Each row is a point on a tangle of strands that fork, close into loops and nearly touch. The rows are in no order.
Points whose rows are less than 51.8 apart are linked; no others are. Some points are linked to none.
masi: [-25 -21  12 -18   1 -41  39  26  10  58  10  -6 -39  87 -11   6  14  -8
 -39  33  17   6]
fasa: [ 18  22  15 -12 -24 -46  -9  40 -62  45  28  -2  18  55  14 -13  11  -9
  -4  13   1 -16]
vab: [-25 -19   1 -18  12 -34  14   8  -2  42  12  -4 -28  54 -22  -4  20  11
 -22  11  33  -1]
ruga: [-18 -30 -26  15  32  45  21 -50  52  -3 -17 -15 -20 -21 -33 -19  -1   8
 -11 -29  -6  -3]
tero: [ 21  26   5  -2 -21 -40 -15  22 -57   3  28  12  28 -10   9  16  -1 -11
   6  16 -12 -25]
sina: [-12 -39 -16  15   6  30  29 -11  27   5 -12  -1 -22 -36 -19  -1  17   0
  -1 -11  -6   4]
Vefun: [ 21  45 -12  -2 -22 -32 -19  13 -62 -25  24  12  16 -30  18  32 -22 -13
  15  17 -29 -32]
reku: [-18 -12 -17   1  53  32  14 -83  65 -10 -13  -9   3   5 -38  -8 -12  26
 -24 -27   4  -5]
rog: [ 13 -13 -13  10 -24  58  30  -2  -4 -13 -29  25 -31 -56  30  39   2  -3
  22  -5 -17  32]
Vofu: [ 29  10  13  -3 -12 -35 -29  13 -58  13   9  -1  36  14  -2 -31   7 -12
  10  -5   2 -22]
badan: [-19   7   9 -25  28   3 -43 -26  24 -43 -14 -18  24  19 -29 -57  -7  53
  -1 -30  24  -6]
dokan: [-20 -11 -30  12  24  70 -35 -28  82 -24 -12  -2 -20 -44 -10 -34 -12  22
  20 -61  -4  12]
ros: [-17 -27 -16   9  10  43 -36 -17  52 -13  -7   8 -11 -50 -11 -33  -1  16
  17 -41  -1   4]
figu: [ -4   1  11  -9  -5 -32 -16  19 -38  30  24   6   9  22  -4 -22  23   5
  -4   7  21  -9]
Gugad: [  0  -3   9   6  -6 -32  41  26 -10   8  17   9  -3   7  19  50  16 -28
  -5  47   4  21]
fes: [ -7   6   5 -23  23  -2 -45 -17   5 -34 -17 -13  23  17 -21 -67   2  31
   9 -26  24  -7]
nimo: [ 33  36 -10   2 -26 -29 -27   7 -66 -33   7   7  18 -38  12  23 -34 -13
  17   2 -41 -45]
tezaz: [  7  -1  -4   2 -21  13 -32   3 -20 -15  14  37   8 -62  21  14   0  -5
  24  -2 -24  -7]
dar: [-20 -19 -26   8  45  42  21 -72  55  -6 -16 -18 -12  -5 -36 -17  -5  12
 -20 -24   0  -7]
sekap: [-17 -27   1   5   8 -25  41  17  12  40   1 -14 -24  41 -22  13  20 -12
 -34  30  23   0]
fozo: [-23 -22 -14   2  23  32 -28 -25  51 -12  -2   1 -14 -37 -21 -35   2  16
  14 -38   4   7]
Galof: [  1 -32 -12  15 -16  57  13  -8  22  -3 -18  18 -19 -59  10  15   7   7
  18 -25 -13  24]
Sanas: [ 22   5  17 -25  11 -20 -40 -13 -36  -4 -25 -20  26  42  -8 -65   2   3
  20 -23  24  -9]
Sirut: [-26 -19   0 -23  12 -37  23  14   0  53  11  -6 -35  77 -18  -3  15  10
 -26  17  26  -1]
zom: [  7   6  -4   1 -16  -3 -16   8 -31 -11  24  33  11 -46  19  22   4  -6
  21  11 -18  -9]
Dur: [  8   5  17 -35  13 -15 -39 -21 -20 -14 -29 -25  29  53 -13 -61   1  29
   9 -23  27  -3]
tubab: [  1   0  12 -15  15  -9 -45 -14 -13 -22 -10 -10  22   8 -17 -65   4  15
   9 -20  21 -10]
kod: [-25  -1 -20  -5  57  35 -13 -69  85 -34  -2  -5  15  -5 -26 -14 -17  43
  -9 -45   5  -1]
Luza: [  7  -7   2  15 -10  35 -69   4  23 -28 -12  24  13 -61  15 -45 -16   7
  27 -35 -12  -6]
Lanut: [-22  -9 -26   6  41  56 -23 -47  81 -26 -10  -6 -16 -28 -20 -29 -11  25
  11 -53   0   8]
nogi: [ 16   3  14  -7  -2 -25 -35   5 -44   7   3  -2  27   9  -7 -45  11  -6
   8 -14  15 -19]
tuko: [  3 -10  -2   4 -19  28 -34   0  -6 -13   6  35   2 -66  20  10   1   3
  26 -14 -17   6]
vud: [  4  34   9  -3 -11 -52  16  34 -28  10  38  13   8  14  24  54   8 -22
   1  46   0   9]
Tid: [ -9 -22  28  13 -13 -31  53  36  14  31  -1 -22 -16  56   0  32  12 -30
 -38  59   6  18]
nik: [ -3  10  22  -5 -13 -57  26  44 -14  36  31   9  -5  46  20  41  12 -23
 -13  43   9  21]
Retu: [-17 -17   5 -10   5 -36  16  21 -10  39  20   5 -17  28 -12   2  24   1
 -14  17  27   3]
febol: [ 33  26   3  -1 -20 -35 -24  16 -62  -3  17   3  36 -12   6   5 -12 -13
   9   1 -16 -30]
Lifo: [  9   7  -7   9 -24  45  55   5 -13 -31 -25  14 -38 -31  37  41   0 -26
   8  30 -21  30]
zegod: [  7  33  -4   5  -5  -5  50  10 -19 -30   6   9 -36 -12  41  55  -4 -58
  16  57 -22  27]
zesi: [  4  22  -2  -3  -6 -25  20  18 -22  -8  29  23  -5 -22  29  55   5 -25
  14  42 -12   6]
Fopa: [ 22  55 -13  -7 -19 -50 -12  23 -72 -22  26  -5   7 -14  13  39 -27 -17
   9  28 -28 -32]
nem: [ 34   3   4  22  -4  13 -71   1  15 -40 -40  23  28 -45  23 -63 -34 -12
  30 -50 -16 -17]
dezu: [ -4 -15  27  14 -14 -34  54  33   6  15   3 -14  -7  39  11  48  12 -35
 -24  61   8  26]
kad: [-13 -23  29  20 -11 -16  56  33  18  35  -6 -35 -20  63  -9  26   8 -29
 -49  63   6   6]
Teliz: [-11 -24   7   3   3 -29  33  25  -1  37  14   0 -14  28 -10  16  22  -9
 -19  30  22   8]
Vas: [  9  49 -22  -6 -14 -11 -12   9 -48 -25  31  23 -17 -42  31  50 -21 -25
  27  28 -32 -16]
fad: [  9   8  -5  17 -41  81  54   5 -11 -24 -44   9 -40 -46  28  32  -6  -1
  -5   5 -18  31]
buno: [  1 -31 -14  23 -19  73  21 -13  32   0 -33   2 -26 -58  -2   7  -2   9
  12 -38 -16  25]
vize: [ -7  14  14 -27  28  10 -31 -29  46 -40 -18 -29  58  47 -25 -44 -15  79
 -12 -45  23  -7]
ked: [-17 -12 -13  -5  58  28  11 -90  68 -11 -10 -10  18  21 -34  -2 -14  35
 -31 -27  10  -9]
kig: [ -5 -28 -22  26  -2  77  14 -27  48   3 -31  -6 -29 -51  -9 -10  -5   7
   6 -50 -13  17]
rufu: [-15 -34 -22  20  13  55  13 -36  54   0 -20  -9 -24 -42 -24 -15   0   4
   4 -40 -11   5]
zufe: [ -7   9  19 -38  14  -6 -36 -27  -2 -20 -24 -32  36  58 -22 -53  -2  58
   1 -31  28  -1]
Nur: [ -1 -10   4   6  -6 -25  31  24 -10   9  20  16   0  -7  13  39  21 -17
   2  34   4  13]
Rik: [ -8 -20 -23  20   4  78 -36 -15  70  -9 -18   0 -24 -58  -3 -22 -15  17
  21 -63  -4  24]
rozi: [  2  27   1  -4  -8 -38  14  25 -32  -4  38  19   6 -11  23  50   6 -25
   7  40  -7   1]
Kip: [-22 -21  -2  15  13  -4  53  -6  24  43 -14 -33 -30  66 -31   8   6 -10
 -59  45  11 -23]
Tiz: [  9  -2 -12  12 -27  56  48   0 -11 -23 -29  18 -33 -42  31  40   0 -10
  10  14 -20  32]
Fivot: [-21 -16  10  19   8   8  57   6  25  41 -11 -41 -29  70 -30   9   3 -22
 -68  56   6 -22]
velen: [  6   0  14  -6   5 -14 -40   0 -29  -3   4   2  21   0 -12 -52  12   2
  10 -12  17 -13]
Kino: [ -3  -4  10  -4  -2 -34  -7  26 -31  29  32  13  10   6  -1  -4  23  -2
  -4  15  16  -6]
bek: [ 15  33  14 -14 -29 -56  -2  50 -57  46  39   0  18  56  20   9   9 -11
  -8  23  -4  -9]
Linuz: [-21  -2  -4 -15  53  10  -4 -76  66  -7   1 -11  27  28 -37  -1 -12  52
 -28 -36  19  -7]
Vokev: [  5  10  13 -16 -13 -39 -12  32 -52  44  26   3  11  46   4 -23  19  -3
  -6  11  15 -10]
kete: [  8  -8  -9  27 -34  86  45  -5   2 -12 -46   4 -27 -51  14  24  -6   6
  -5 -14 -18  30]
nen: [ 35   6  10 -18   4 -29 -35  -6 -55  14 -20 -17  30  45   0 -53   2 -12
  22 -23  12 -17]
Fizo: [ 43   5   2  11  17  -2 -60   2  17 -46 -47  15  32 -30  20 -72 -38 -17
  41 -52  -7 -19]
Vuk: [ 21  51  11 -10 -31 -59   0  44 -64  29  35  -6  25  41  21  23  -7 -15
  -1  28 -11 -16]
vipev: [  1   1  15   9 -11 -33  52  28  -7   1  13  -1  -7  20  24  56  12 -40
  -8  61   0  29]
fuser: [  5 -18 -13   7 -20  43  19   0   3  -7 -14  28 -20 -60  22  29   7   1
  22  -5 -21  23]
bar: [-31  -3  -6 -20  47  10 -13 -60  51 -16   0 -16  12  13 -41 -17  -8  46
 -12 -36  21  -3]
debag: [-25 -11 -22  -2  44  41 -15 -57  71 -26  -6  -8  -7 -21 -29 -24  -7  26
   0 -43   1   1]
sizug: [  3  30  -8   0  -3 -26  37  17 -23 -21  21  12 -19 -13  35  62  -2 -44
  19  51 -16  19]
maz: [-31 -17 -16  -6  36  21 -19 -41  51 -19   3  -6  -8 -24 -31 -32   1  25
   3 -33  12   0]
damup: [-18  17   3 -20  38  10 -39 -35  46 -50 -10 -23  41  21 -29 -48 -14  69
  -6 -40  20  -5]
zad: [ -2  -5   6  -1  -5 -32  12  26 -20  18  28  17   2  -4   5  24  24 -10
  -3  26  13   5]
tilun: [  9 -22 -12  26 -27  87  33 -12  22  -2 -43   0 -26 -58   5  11  -6  11
   0 -37 -17  26]
Lufo: [-19 -28  -3   8  16 -18  48   3  17  41 -12 -25 -30  56 -31   9  14  -8
 -43  30  19  -7]
Lomiv: [-10  10  19 -34  20   0 -32 -31  24 -27 -23 -33  49  59 -21 -45  -7  76
  -8 -38  27  -7]
kevi: [  5  16  -7   8 -14  16  55   8 -15 -29 -11  14 -35 -22  39  50   1 -38
  17  48 -22  27]
tes: [ 19   1   2  20  -6  29 -79   6  19 -37 -27  22  22 -53  19 -62 -24   0
  29 -41 -12 -12]
suzad: [ -9 -10  21  -1  -8 -53  32  45  -6  44  25   2 -15  56   9  31  16 -21
 -20  40  17  19]
Zuk: [ 11  16   1  -2 -12 -25 -14  19 -40  -3  31  24  21 -27  13  18   5  -9
  10  17  -8 -15]
vilet: [-10 -26 -16  15   2  64 -35 -11  54  -8 -15   7 -20 -64  -1 -20  -6  14
  23 -51  -7  21]
Vot: [  1 -18  -9   4 -19  44 -34   0  12  -9  -3  30  -6 -69  19   3   0   7
  32 -25 -13  13]
zur: [-20 -20  23  21  -7   2  58  27  21  33  -9 -42 -20  59 -21  18   8 -26
 -58  61   3  -7]
luz: [ 42   8   8 -11  -6 -39 -28   6 -64  25  -6 -16  33  37   0 -34   1 -19
  19 -20   4 -23]
fev: [ 38  23   2   5 -25 -32 -28   8 -61 -15   4   6  39 -26   7   7 -21 -16
  16  -6 -29 -37]
Lizut: [-15 -19  17  -2  -7 -45  38  36   9  54  13  -7 -27  74  -3  15  13 -18
 -33  38  18  11]
difa: [  2  25  17  -7 -17 -59  21  42 -25  31  41   9   2  38  25  45  10 -25
  -8  43   4  12]
sir: [  0 -17   0  10  -9  49 -56  -1  26 -13  -4  26  -1 -66  14 -24  -5  12
  29 -38 -12   9]
dolod: [ 27  55   0  -8 -26 -54  -5  33 -73  -3  29  -9  22   7  10  32 -21 -15
   5  27 -24 -31]
Zupo: [ 30  50   6  -9 -32 -57  -5  38 -73  12  29 -12  27  28  14  29 -14 -14
   3  24 -17 -29]

A fork is a point with three links, a tip a point with one. Leave the first point through the second and follow the links. Name the first fork or tip that comes.
ruga, rufu: buno
nik, difa: Tiz
sir, Luza: Fizo
rufu, ruga: bar
vilet, Rik: debag

Name the points in between on the shortest way along the links from the first point to the second, in order.
zad, Fivot: Nur > Gugad > vipev > dezu > Tid > kad > zur
Retu, vud: vab > Sirut > masi > Lizut > suzad > nik > difa
tilun, zegod: kete > fad > Tiz > Lifo > kevi
Vefun, zad: Fopa > dolod > Zupo > Vuk > bek > fasa > Vokev > figu > Kino
